Each row is a point on a landscape with many valleys, with its height.
A ball rolls from a point to whichever of its 2 nearest points has the largest drop for the distance, and stops where none of them is lower. Distance is the straight distance between rows; heights are no part of it.
moki height 45: [172 161 159 162 174 130 129 125 159 161 134 114 105 148 120 144 104 125
 117 112  50  90 165 144  79  91]
temek height 172: [ 71 106  91  94 147 141  59 161  86  74 117 108 126 165 110 157 149 145
 136 136 143 155  57  77 157 176]
Gebe height 538: [158 116 121 161 137 104  99 116 110 107 126 169 135 137 130 142 153  94
 107 111 153 106 149 168 178 136]
lilib height 766: [126 116 134 119 131 116 108  97 123 133 143  98 156 158 116 112 132 133
  89 123 157 162  97 225 112 131]
pilof height 725: [137  98 122 157 164 116 110 116  98  67 122 116  96 141 104 114  95 114
 191 127 118 153 124 177  93 169]
Kode height 211: [146 145 128 107  99 106 156 117 136 145 136  80 132 115 119  79 128 153
  98 113 141 157 107 148 100 115]
Vaba height 190: [ 72 139 113  87 130 146 100 172 111  68 142 110 117 151 108 163 153 113
 152 142 163 138  89  89 126 147]
kifi height 214: [121 140  99 181 131 122 200 126 139 147 120 154 101 134 133 114 119  76
 174 114 155  87 136 155 118 117]
neli height 387: [ 95 185 121 117 120 149 121 151 120 165 148 103 159 164 158 115 161 113
  80  85 168  97 100 110 130  82]
nesu height 88: [160  98 141 142 149 109 137 122 200 123 115  71 114 126 119  56 134 156
 193 124 106 139 127 107  78 106]
vala height 365: [164 131 144 119 119 107 131 128 113 111 168 136  96 127 148  98  88 139
 117 104  91 170 128 192 106 179]
gakuf height 259: [131 142 125 203 188 119  86 155 102  81 153 157 120 141 166 107 125 104
 128  80 137  94 128 145 138 133]
rupil height 719: [128  83 109 143 135 115 124 118 119  69 109  99  95 112 116 100  94 138
 203 143 161 167 134 134  95 177]
vizez height 191: [136  99 111 160 179 130 106 130  36 120 107 160 130 120 146 108  97 123
 119 142 102  97 142 156 180 179]
pepo height 829: [137 137 102  98 106 115 192 122 102 161 114 134  84 104 120 169 133  82
 134 184 144  73 166 132 158 156]
pel height 652: [ 85 120 171 125 124 120 117 164 146  64 147 183 130 124 166 155 119 144
 124 108  95 187 109  61 120 107]
Mevo height 74: [135 175 144 116  73 110 114 123 173 178 160  77  80 138 111 164 154 145
  56  75 148 145 104 154  96  82]
Dag height 495: [145 137 114 134  96 122 118  89 115 182  93 141 150 138 124 141 157  99
  57 135 180  88 147 180 176 110]
gitu height 741: [140 106 104 168 167  99 107 106 147  99  85  88 120 173  95 117 163  93
 154 134 149  95 109 193 115 127]
tokag height 177: [110  93 116 153 147 137 106 157  34 127  80 183 125 131 155  93  99 122
 130 140  68 116 113 109 185 171]
mateb height 803: [104 148 118  68 106 118 145 127  99 130 145 138 156 117 122 160 155 130
  80 136 157 128 112 102 184 138]
muf height 133: [ 85 108 118  48  98 181 143 148  92 141 111  94 124 121  98 136 139 145
 178 165 113 126  63  76 121 152]
nuvi height 115: [125 116 136 140 105 101 221  91 193 195 102 136  91  91 127 103 125  91
 174 121 178 125 149 130 124 117]
Venog height 431: [125 139 103 131 124  78 174  85 153 152 106  98 118 148  83 153 146 101
 113 139 179 127 146 158 139 127]
keped height 185: [ 64 165  76  87 115 178 140 151 118 102 148 111 185 133 114 121 112 138
 103 132 174 122  93  91 115 132]
pep height 178: [131 117 175 111  97 146 145 141 102 137  97 187 138 115 151 113 149 100
 132 124  77 115 113 112 178  96]
memob height 230: [134 135 163 141 117 141 110 137  93 151  98 165 150 138 145 102 151 111
  82 112  90 103 109 150 165  85]
lufi height 274: [145 132 154 128  96 159 104 142 149 112 135 182 193 112 125 106 142 168
 116 125  85 160 141  92 130  90]
luse height 851: [104 193 129 126 141 113 162 110  98 200 165 131 142 148 137 165 113 124
  85 116 129 116 159 154 121 122]
Kepip height 711: [149  95 128 150 107 131 132 108 139  68 131 161 102  79 128 112  82 118
 183 133 175 174 168 151 111 176]
lezam height 697: [137 120 156 153  96 160 122 133 133  87 146 194 117  65 147 130  95 118
 187 114 147 159 176 118 108 143]
zude height 132: [151 159 158 127  84 119 125 130 214 158 156  97  85 152 105 156 153 125
 112  90 127 148 115 163  70  80]
guvo height 780: [164 110 134 156 149 129  87  94 114 150 129 140 165 143 127 109 130 136
  91 125 123 133 124 236 124 125]
mifat height 148: [ 98 118  87  44 107 163 128 151  97 127 122  98 146 120 108 136 145 163
 115 141 126 123  53  68 152 145]
pof height 250: [110 169  93 179 138 146 166 135  97 140 127 151 145 147 147  98 108  96
 140 107 152  71 134 159 114 116]
Let height 752: [125 116 110 154 156 106 126 100 153 123 102  74 156 161 106  94 147 125
 117 133 161 136  97 197 108 113]
vige height 78: [114 139 158 106 117 150 154 158 101 131 124 106 104 136 135 121 143 103
 180 125 113  86 111 110 106 113]
rinuz height 617: [143  81 156 155 138  94 101 152 167  95 124 188 138 160 181 147 120 134
  76  97  37 184  86 130 147 108]
Ros height 131: [105 138 144 144 169 155  58 135  86  99 127 134 163 160  92 159 103 167
 127 149  71 151 152 116  99 134]
Kop height 114: [100  67 127 106 139 137 169 125 194 161  57  82  84 117 110 107 161 117
 186 206 119  92 106 109 124 126]
pumor height 285: [139 153 141 180 166 125  73 165 144  86 176 177 113 152 154 138 123 134
 110  80 102 141 141 149 110 138]
dus height 212: [101 178 104  92 114 147 166 139 123 137 165 105 188 108 115 126 111 168
 112 131 156 127 119  78 105 111]
nop height 160: [145 141 153 106 106 130 155 146 152 122 165  96 114 121 131  97 115 148
 163 117  99 154 107 130  73 127]
bomu height 170: [118 136 103 130  92 126 209 131 155 138 129 124 104 106 150 101 129  87
 187 129 188  98 132 122 122 134]
loz height 152: [127 143 133 145 138 113 165 112 191 136 129 120 135 145  87 140 133 124
 174 138 140 137 149 136  79 101]
gos height 119: [161 143 145 156 168 107 154  96 198 160 113 111 114 155  82 138 116 127
 131 132  85 119 160 149  74  88]
ramis height 89: [ 93 109 120  97 155 117 164 118 178 143  70  60 115 140  70 109 148 138
 151 183 133 116  99 102 113 107]
gim height 149: [ 94  95 107  91 104 170  99 168  88 118  95 141 125 100 123 132 118 172
 164 166 110 146 103  23 151 166]
Dilet height 838: [131 167 130 119 119 111 167 107  85 164 135 152 117 121 121 169 124  89
 115 131 125 111 171 142 152 137]
paduk height 343: [145 123 148 114 131 119  98 140 110  88 156 165 114 116 138 119  94 162
 112 121  81 200 141 127 129 170]
Sata height 129: [ 95 134 157 117 112 169 136 169 106 109 106 168 141 150 146 119 161  98
 155 128 101 108  89  93 150 102]
kesot height 164: [ 77 128  29  76 118 193 132 146  97 114 113 100 164 119 115 123 118 172
  96 182 146 117  90  80 132 160]
Vebu height 792: [ 99 156 116  78 126 121 139 112  88 170 144 104 170 137 134 144 141 122
  59 132 181 117 108 157 169 133]
duvin height 117: [ 93 110 114  63 112 157 184 143 101 129 124  90  92 111 116 155 132 108
 174 190 133  98 103  89 120 160]
rulod height 155: [ 91 113 121 117 162 140  40 142  72 108 112 114 147 174  95 157 132 163
 142 141  88 165 102  88 145 159]
kuzu height 279: [124 134 177 134 118 132  83 124  74 185 105 106 119 125 165  94 136 130
  40 104  91  90 109 148 168  73]
pivi height 39: [139 114 143 139 105 105 187  76 233 187 140 127 116  81 128 145 126 120
 191 108 169 154 178 114 122 119]
rabur height 822: [125 156  86 110 136  94 180 136 129 163 127 106  94 128 123 185 149 104
 120 165 159  66 172  88 146 143]
memir height 519: [159 134  87 148 105 119 132 125 116 134 107 168 150 120 145 137 164  98
  92 147 164  84 160 142 199 141]
nado height 92: [127 168 117 139 132 114 138 128 153 124 173 129 138 153 117 161 136 134
 137 115 155 138 146 130  87 113]
duvok height 732: [138  98 133 149 165 126  94 107 105  99 108 106 121 172  92 137 135 102
 166 141 111 125 112 197 113 146]
nuv height 168: [125  61  73 140 117 181  91 146 158  82  75 117 112 105 117 154 140 159
 186 216 165 142 161  80 116 167]
rorup height 99: [142 153 150 153 180 142  94 137 124 111 146 125 145 162 115 144 111 155
 136 129  55 109 160 125  80 119]
mati height 564: [181 105 143 176 141 115  90 127 139  74 133 206 119 110 141 136 136 100
 116  94 107 154 138 160 173 137]
sedi height 151: [171 104 192  78 100 144 124 116 172 149 158  71 114  69 151 141 139 129
 177 109  95 140 138  84 122 128]
velo height 165: [110 155  78 114 131 115 191 121 172 142 121  80 170 119 100 111 115 169
 122 158 167 107 140  71 107 111]
vez height 404: [152 130 121 106 143  77 146 106 123 115 131  90 100 131 104 148 130 108
 141 150 140 121 149 128 130 148]
roboz height 242: [158 129 126 193 170 136 113 147  96  70 132 151 113 112 134  88  86 125
 164 100 114  99 156 125 109 149]
Fedu height 591: [159  83 158 173 150  89  99 128 137  93 113 206 140 137 178 134 146  99
  80  85  87 158  96 163 179  98]
Kova height 316: [135 135 151 100 113 131 111 142 114 118 139 151 165 123 136 114 122 177
  94 120  63 180 109 105 147 121]
lud height 347: [ 95 187 132 113 123 122 113 153 141 147 178 136 147 162 157 152 150 134
  81  73 148 148  94 108 129  97]
lizan height 126: [109 136 105 125 139  95 188 122 175 153  83  68 127 123 109  68 129 142
 118 156 157  98 126 102 114 108]
bolo height 162: [126  95 124 105 120 138 103 138  64 126  93 155 110 122 131 119 115 138
 163 153  79 137 133  68 173 168]
Reg height 427: [112 183  75 118 106 143 133 146 152 167 129  94 140 158 133 159 182 101
  94 104 189  80 126  89 152  89]
pamad height 159: [115  82  78 133 106 191  70 160  98 102  69 135 114 118 120 112 111 167
 175 186 134 142 136  69 122 176]
Lusi height 104: [152 122 183 108  92 136 156 122 163 135 188 127 108  57 175 141 115 123
 186 103 121 156 161  97 112 151]
puru height 779: [108 123 132 100 124 108 125  78  87 165 155 112 139 138 139 127 128 104
  70 132 184 149 110 220 150 147]
Ruki height 816: [177 153 169 148 108 136 119 101 117 185 111 141 129 124 114 141 119 125
  65 116  76 104 157 176 120  78]
gaviz height 101: [156 118 164 141 114 124 187  95 220 170 177 137  93  76 161 147  88 121
 196 116 125 145 181 126 101 140]
mir height 795: [192 126 144 160 137 130 127  93 139 146 122 156 130 127 113 135 111 113
  89 108  88 126 139 221 127 116]
guvit height 385: [165 131 135 124 141  74 148  99 109 129 147 107  95 122 129 115 112 116
 113 112 126 134 145 181 123 157]
Rut height 50: [132  89 128 118 143 111 147 111 212 122 110  67 146 117  86  98 140 169
 178 153 142 135 122  86 106 109]
gozo height 229: [157  99 144 138 118 170  81 137 126  87 119 172 156 112 116 120 126 162
 164 144  88 151 152  78 135 124]
mut height 237: [129  99 169 142 187  93  88 108  85 181 165 177 132 126 194 108 113 123
  60 102 132 108 128 183 160 114]
lum height 313: [105 178 133 145 149 108  97 151 153 130 199 156 127 168 153 168 129 146
  85  91 135 158 140 141 113 129]
gizu height 144: [128 173 138  82  73 127 126 117 141 168 155  95 126 113 113 136 147 154
  36  82 162 143  89 128 135  77]
bave height 267: [116 133 160 119 155 117  88 105  79 211 149 117 140 138 177 105 126 137
  46 110 152  92 133 160 146  90]
nidu height 200: [156  92 128 145 120 165 112 112 131  97 105 145 149 102  96 118  91 151
 190 164 108 149 163 123 113 145]
dig height 215: [165 152 149  84  63 138 133 120 158 154 150 101 145 100  98 129 142 173
  75 112 122 161 107 141 101  94]
guneg height 180: [127  66 108 129 113 156 121 107 143  96  80 120 142  89  93 150 102 160
 192 201 148 154 170  94 118 173]
mog height 122: [174 103 137 136 120 131 133 133 154 107 144 104 126 102 146  63 110 150
 199 110 103 143 131 116  91 138]
gib height 213: [134 117 149 151 163 112 125 114  60 143 142 169 127 111 159 114 100 104
  83 106 104 117 130 196 171 157]
Nin height 232: [142 134 105 163 142 123 101 159 123  79 140 109 131 155 147  84 158 118
 146 100 146 101 115 126 127 124]
tez height 209: [119 123  83 130 135 142  94 158 131  72 123  88 129 156 115 128 164 136
 162 149 154 112 116  91 125 142]
Romi height 636: [100  98 162 151 152  89 124 148 135  67 125 180 115 132 195 152  85 136
  98 100  59 184 115  96 134 120]
zemim height 465: [113 131 107 134 113  94 136  75 140 190  92  87 118 155 107 161 155  86
  57 132 207 101 133 188 151 100]
pero height 217: [121 136 118 176 145 153 134 152  85  95 110 170 134 130 133 113 104 106
 159 140 119  78 144 135 120 138]
pimoz height 674: [110 141 159 146 104 153 111 160 157  80 153 207 139 105 149 156 125 127
 158 106 136 166 160  64 121 110]
Nem height 813: [106 177 107  80 117 111 164 148 100 160 144 127 117 118 138 182 157 105
  92 145 155  88 140  68 179 129]

Call two points neighbours if one is among the 2 nearest of the other. Go from one point of each pair to the other, from neighbour to neighbour, staying as low as possible. Name the highest point that can't be avoided.
pivi and Mevo | dig
pero and Mevo | pof
gim and vige | kuzu
pivi and Rut | nop
nado and moki | loz

For each start below, name every point that the ball comes to, in order.
Kova | lufi > gozo > nidu > guneg > nuv > pamad > gim
gitu | duvok > pilof > rupil > Kepip > lezam > pimoz > pel > Romi > rinuz > Fedu > mati > Gebe > memir > Dag > zemim > Venog > vez > guvit > vala > paduk > Kova > lufi > gozo > nidu > guneg > nuv > pamad > gim
bave | mut > gib > vizez > tokag > bolo > gim
Nin | tez > Vaba > temek > rulod > Ros > rorup > moki
